Each row is a point on a landscape with many peaks, with its height.
A climber steps from a point to whichever of its 2 nearest points has the largest rise for the distance, and stops where none of them is higher. Distance is the straight distance between rows; heights are no part of it.
gamuf height 596: [ -1  15   7  24 -26  26  -1  30  26  12 -13  29  10  16  24 -22   6  -5
 -16  13 -21]
kovo height 225: [-21  -2 -15 -26   1  16  -8  -9   4  24  14  24   1  -8  19  -4  -5  13
 -22  30  24]
bofu height 173: [  0  26  14  28  12  19  -1  -1   8  -2   1 -19  -4  -3  -7   7 -11  -1
 -11  20   2]
mimu height 374: [ 14   5   4  20  13  18 -15  -7  46 -12 -24  15  17  18  12 -19 -14  -2
  -7  24   5]
remu height 754: [ 12  -7  11   3   4 -11   2 -16   9 -15 -14  -4   6   1 -28   1 -11  10
 -11   1 -16]
Lumun height 454: [  8 -18  -1  15   1  19   4  -7  13 -15   8 -13  22   2  17  24  -1 -13
  10  24   6]
taled height 534: [ -5 -20 -14 -21   3   9  16 -37   1   3  16  15  16 -13   0  10  -3   7
 -11  16  15]
bok height 626: [  3 -14   0  -6 -19   1   2   9  26   4 -14  33  -2  11   0 -10   6   3
 -20  -2 -26]
zun height 711: [  9  13  -2   6  -5 -31  28 -25 -39  -3  14 -11 -10 -10 -21   4   2 -12
  -7 -43   3]
Folil height 627: [  1  14  -8  12  17  15 -19  21  14 -11 -30  -5  -4   3 -32 -30 -14  23
   0   8  -7]
vog height 554: [  7 -11   9   3 -24  -8  27 -17   0  -4   3  33   3   9  -8   9   9 -14
 -15 -14 -24]
vafun height 437: [  9  22 -22  22   5  31 -12  12  45   6 -18  41  14  11   8 -53  -3  -2
 -18  24  15]
Tepo height 755: [  5 -11  -4 -24   2  -7  -5  -4   4  -1  -7  18  -9  -9 -26 -13  -1  19
 -14  -9 -17]
muma height 733: [  5 -12 -18   1 -21  21  28 -11 -23  11  18   0  22 -18 -23   5   9   1
 -12  26  16]
pimi height 715: [ 12   3  20  14   5  -2   3  -2   9 -21  -7 -16   9   7 -13  11  -5  -6
   2   4 -14]
movo height 618: [  0  12   7  23 -13  23 -10  36  21  -1 -11   7  14  16  14 -17   3  -6
   2  17 -15]
fufi height 296: [  3 -16   8 -16  14 -21  -4 -21  15 -13   0  14  -2   1   0  17  -6  -1
  -2  -7 -15]
napu height 689: [ 10  18  27  31   4   1  15   0  14 -26  -8 -21   8  12  -2  21  -1 -10
   7  10 -15]
bug height 270: [-17  -2   5  -7  12   3  15 -27 -10   9  24   9  -2  -7  14  20   0  -5
 -12  15  15]
teg height 753: [ -9   8  47   2  16 -15 -14  39  30 -14 -39  -8   4  26  25   0   3   3
  35   5   2]
peb height 324: [ -8  -2  -2 -10  11  -7   0 -17 -13   6  18   2 -13  -9   7  15  -3  -5
  -2  -3  12]
lat height 792: [ -6  22  33  11  13   0 -16  43  33 -10 -31  -5   8  38  32 -20  -3  -3
  30  12   2]
mimop height 320: [ -2   1 -11   4   1   8   7 -11 -30  10  28 -25  -2 -13   4  17   2  -6
   9   3  26]
roko height 514: [ -1 -15  -6 -17 -17  -4 -17  25  -2  17  -1  13 -10   5  15  -2   8   1
   0 -20 -17]
sib height 875: [ 13   1 -10 -11  -1 -15   1   1  -4  -1 -13  -8  -7 -16 -35 -11  -4  18
 -14 -23 -12]
molub height 587: [  5  -3   2   2 -20 -18   2  28 -19   2  -2 -26   2   5  -3   0  13  -4
  20 -22 -12]
veri height 802: [ -3   0  -3  -5  -5 -18  25 -21 -43   7  23   0 -14 -12 -10   9   7  -8
 -14 -22  11]
sigik height 572: [  6  -3 -15   3  18   6 -19   5   5  -4 -24 -12   3 -12 -32 -20 -14  24
  -3   7  -6]
ponu height 488: [  8 -11  -6  10   9  10 -12  13  15 -15 -14 -16  12   4   1  -2   2   7
  18  12  -6]
radir height 515: [ -4 -12 -15  -6 -24  -2   6   2 -28  17  20   2  -3  -9   7  11  18 -10
   9 -13   5]
Bepi height 588: [  9  -2  10   0 -21 -16  23  -6  -7  -7   2   5   2   0 -20  12   8  -4
  -6 -18 -23]
pon height 751: [  6 -14 -12  -2   6 -19  10 -32 -27  -8  19 -22   3 -12  -2  15   2  -7
  19 -21  20]
Gibov height 659: [ 14  10  -5  10 -12 -30  19  -9 -26 -11  13 -37  -2  -3 -25  -2   2 -12
   4 -41   4]
vonan height 780: [  4 -28  -3 -20  -7 -23 -11  -5  -8   3   7  11   3  14  26  15  10 -18
  34 -26  -1]
mep height 222: [  2  16  10  -8   0   8  13 -14   1   4   5   9 -20 -13 -37  -3  -3  14
 -39  -1 -12]
Tem height 717: [  2   9  48   5  11 -15 -11  23  33 -19 -16  -5   0  31  28   9  -5  -5
  25  11  -2]
Tida height 411: [-14   8 -14 -34   4 -25   2 -14 -31  17  19   7 -28 -15   1  10   4   9
 -10 -26  11]
sos height 898: [  0  16  -3  13  23  26 -30  29  30  -4 -23  -7   2  21  15 -26 -11   8
  18  15  10]
ton height 93: [-22   9  -1  -5  -1  14   0   2 -10  18  22   8 -14  -8  19  10   5  -5
 -19   8  10]
zon height 517: [-15  -5 -14 -21  -1 -23   2 -22 -33  17  22  16 -25  -3  16  11  15 -12
   5 -27   9]
kir height 676: [  8 -13  -7  -7 -11   1   1   7  21  -6 -21  25   3  -2 -23 -13   2  15
 -13  -4 -25]
Sudu height 145: [-25   5  -7 -16 -10  22  -3   2  -5  27  19  17  -4  -7  16  -6  -2   3
 -27  20  12]
zige height 814: [  7 -16 -20 -13   0 -31  -1 -29 -22 -10   8 -13  -2 -10  -4   8   6  -6
  26 -30  11]
navi height 177: [-12   5 -10 -10   5   7 -30  22  -9  22   1 -12 -14 -11   4  -3   1   8
   4  -1   8]
soro height 641: [  6  15  24  33  -1  20  -6  15  34  -9 -13   4  13  20  17  -7  -1 -12
   4  21  -6]
zamel height 680: [ -6 -11 -16  -5   0 -18  16 -44 -40   3  23  -2   0  -9   9  11   6 -19
  15 -21  21]
gik height 562: [  2  22   2   6 -25  26  -5  25  24  18 -13  41  -5  11  13 -28   6  -3
 -28   8 -18]
Satas height 836: [  7  13   8  18  19  14 -23  35  38  -7 -24   5   7  29  32 -22  -5  -1
  22  16   4]
nim height 352: [ -5   5  -5  19  -8  13  15   5 -18   6  21 -25  -3  -8  -4  11  -3  -9
  -5   8  11]
Zavuk height 470: [ -2 -17 -23 -23 -21  -9 -10  13 -29  22  21   4 -10 -12  14   1  16   1
   6 -22   7]
rapu height 471: [  7 -15  -4  14   0  14  -7   8   1 -11   0 -24  17   0  10   9   4  -4
  17  14   2]
fom height 631: [ -9 -15 -13  -8 -16  17  24 -28 -15  10  16  11  13 -16 -15   6   0   7
 -18  21  14]
zurel height 449: [-11 -27 -22 -22   2   2  -7 -26  -6  10  12   9  12 -14   2   4  -4   8
  -3  10  19]
Zelo height 516: [  1  17  -1   5  -4  23  -8  18  26   7 -16  32  -5   2   3 -32  -5  10
 -17  12 -10]
zubo height 472: [  5  26 -13   6   1  29 -12  17  42   9 -26  42   0   9   3 -52  -5   3
 -21  16  -1]
lito height 778: [ -1  26 -10  15  39  14 -32  20  34 -17 -30  10  -2  24   6 -38 -13  11
  10  13   9]
bebez height 862: [  4 -17 -12 -24  -8 -30 -10 -13 -15  -4  -1  -1  -9 -14  -7  -1   2   3
  11 -33  -5]
fese height 379: [ -1 -18 -17 -11  -3  -2  -1 -14 -15   5  15  -5   4 -14  -6  11   0   0
   3   0  11]
vavi height 620: [  2   6  25   6 -15 -24  15  12  -5 -14 -12  -8   4   7 -13  13   6  -8
  10 -12 -22]
keba height 665: [  7  17  26  35  -3  14   9  13  23 -15 -12 -16  11  11  -1  -2   0  -5
   0  21 -18]
Sili height 401: [ 14  10  -9  13   8  27 -15   2  48  -3 -23  28  16  18  19 -36 -10  -5
 -16  18   9]
bifi height 53: [-20  19   7   1  11   9   6   2 -20  17  30  -8 -20 -11  16  20   1  -6
 -11  -3  16]
Gaka height 684: [  1  24 -16  12  25  12 -22  25  18  -7 -37   2   3  17 -11 -41 -12  18
  11  13  -5]
papes height 681: [  1  21  39  13  12  -7 -15  21  21 -12 -21 -15  -2  26   6   1  -8   0
  16   5 -14]
faba height 230: [ -4   6   8   9  -1   4  21 -22 -10   3  18   4   1  -4  -4  20   0 -13
 -19   5   2]
bipu height 310: [-27   3 -15 -37  -3  -9   8 -11 -36  31  26   5 -24 -16   2   1   3  12
 -22  -4  22]
Debe height 640: [ -3  14  39   9 -14 -23  18  25  -7 -15 -15 -28   9  14   0   7  15  -6
  23 -14 -12]
zom height 174: [-15  18  -2 -13   3  10   6 -15 -12  15   8   5 -22 -19 -20   0  -3  14
 -28  -6   8]
pives height 504: [  8 -14  -8   4  15   1 -19  29   2 -14 -17 -26   9   5  -2  -9  -1  18
  29   5  -4]
rav height 556: [  2  -9 -12   4 -22 -10   5  11 -29   8  17 -21   5  -3   6   5  13 -17
  18 -14   0]
Miv height 276: [  6  -8   7 -12   2 -22  13 -32   6 -10   1  18  -4  -1 -17  18  -6  -1
 -10 -18 -21]
mol height 201: [ -7  20   9   5  13  10   8 -15   3  -4   9  -4  -4  -8  -7  17  -8  -3
 -14  13   3]
teru height 251: [  3   6   6  -7   9  -7  16 -20   1  -6   2  12 -14 -11 -23  14  -3   3
 -28  -6  -9]
zoz height 219: [-17  17  -9 -17   1  -3   2  -2 -30  28  19  -5 -28 -20 -14   4  -5  13
 -28  -1  18]
Lopep height 426: [  3  -8  -3  11   2  21   5 -13   0   0  15 -12  10  -9   6  15  -8 -11
   3  24  18]
nus height 601: [-16 -13 -12 -16   6 -21   4 -35 -30   6  23   9 -18  -3  13  12   6 -17
  23 -32  21]
sidiz height 333: [ 14 -14  11  -3  14 -15  -8  -7  25 -26 -24  -7  14   8 -11   6 -11  12
  21   7 -14]
Zav height 615: [  8   5  -7  10 -23 -27   9  17 -29  -2   7 -31   2  -2 -12  -5  10  -1
   9 -35  -1]
zit height 656: [ -4  19  41  10   2 -16   6  28   6 -14 -23 -26  -2  17   3   3   3   0
  17   0 -15]
Fesa height 150: [-12  10   3   5   1  13 -22  34   0   9  -5 -14 -15   2   3  -8   0   8
   8   2  -2]
Befot height 342: [ 17 -16  20  10   1  -8  -5   0  36 -30 -29   6  25  16  -3   0 -10   0
  13  13 -15]
risag height 388: [ -1   6  -1  20  -3  31  18  -6 -15   4  19 -21   7 -17  -2  13  -5  -4
 -10  31  16]
Beru height 531: [ 10  -7 -21   0  24   4 -26  24  -5  -9 -20 -28   5 -11 -20 -20 -12  27
  11   6   1]
rinin height 567: [  2 -11   5 -14 -20  -3  -3  11   3  13  -1  32 -12   8  12   1   9  -5
 -13 -11 -29]
Gim height 903: [ 11 -29 -13  -7   3 -21  -1 -17  -6 -13   3  -8   9  -1  -1  14  11  -4
  29 -12  -3]
vom height 829: [  6  -9  -8   7 -20   9  33 -15 -28   4  23  -8   5 -17 -16   5   8 -11
 -11   9   7]
fatet height 911: [  6  -3  -4   9 -16  -7  30 -19 -33   2  21 -11   5 -12 -13   9   5 -16
  -4 -18  -2]
bod height 798: [ 12   0   5  -3   0 -13  13  -1   1 -15 -15  -5  -1  -6 -42  -5  -6  17
 -18 -10 -24]
Kod height 318: [ 10  -7  15  -4  23 -14 -13 -13  24 -19 -12   5   5  14   4  15 -15   0
   8   5  -3]
Sud height 845: [ 10 -29  -7  -4 -13 -20   6 -15 -11  -7   9  11  15   6  11  15  13 -20
  29 -17  -7]
Gitav height 356: [ 20  -8   9  19  11   7  -8 -11  45 -24 -25   9  23  16   2  -7 -15   8
  -8  19  -3]
ref height 269: [-15   2  -6  -8  12  13  -6   0 -27  16  24 -27 -11 -13  28  16   4  -8
  20  10  30]
temoz height 224: [-21  -4  -9 -11  10  13 -20  12 -15  18  18 -18 -14 -19  20   9  -1   2
   6   4  22]
Gimev height 341: [-21 -17 -14 -31   7   4 -13 -20   0  21  15  18  -1  -9  22   6  -2   6
  -8  16  15]
Tep height 469: [ -3 -17 -13 -26 -10  -9  -6   6 -12  18   8  14 -17  -8  12   3  12   5
  -1 -21 -11]

Two climbers start at each pair of points below. Name the first point that both come to, or write never.
Zavuk / peb: fatet
mep / bofu: keba
nim / faba: never
kovo / fese: zurel
Debe / movo: never
pives / vavi: sos

For each start below, name the point where the climber stops.
Fesa: sos
Befot: sib
Sudu: fatet
gik: sib
Tep: sib
mol: fatet
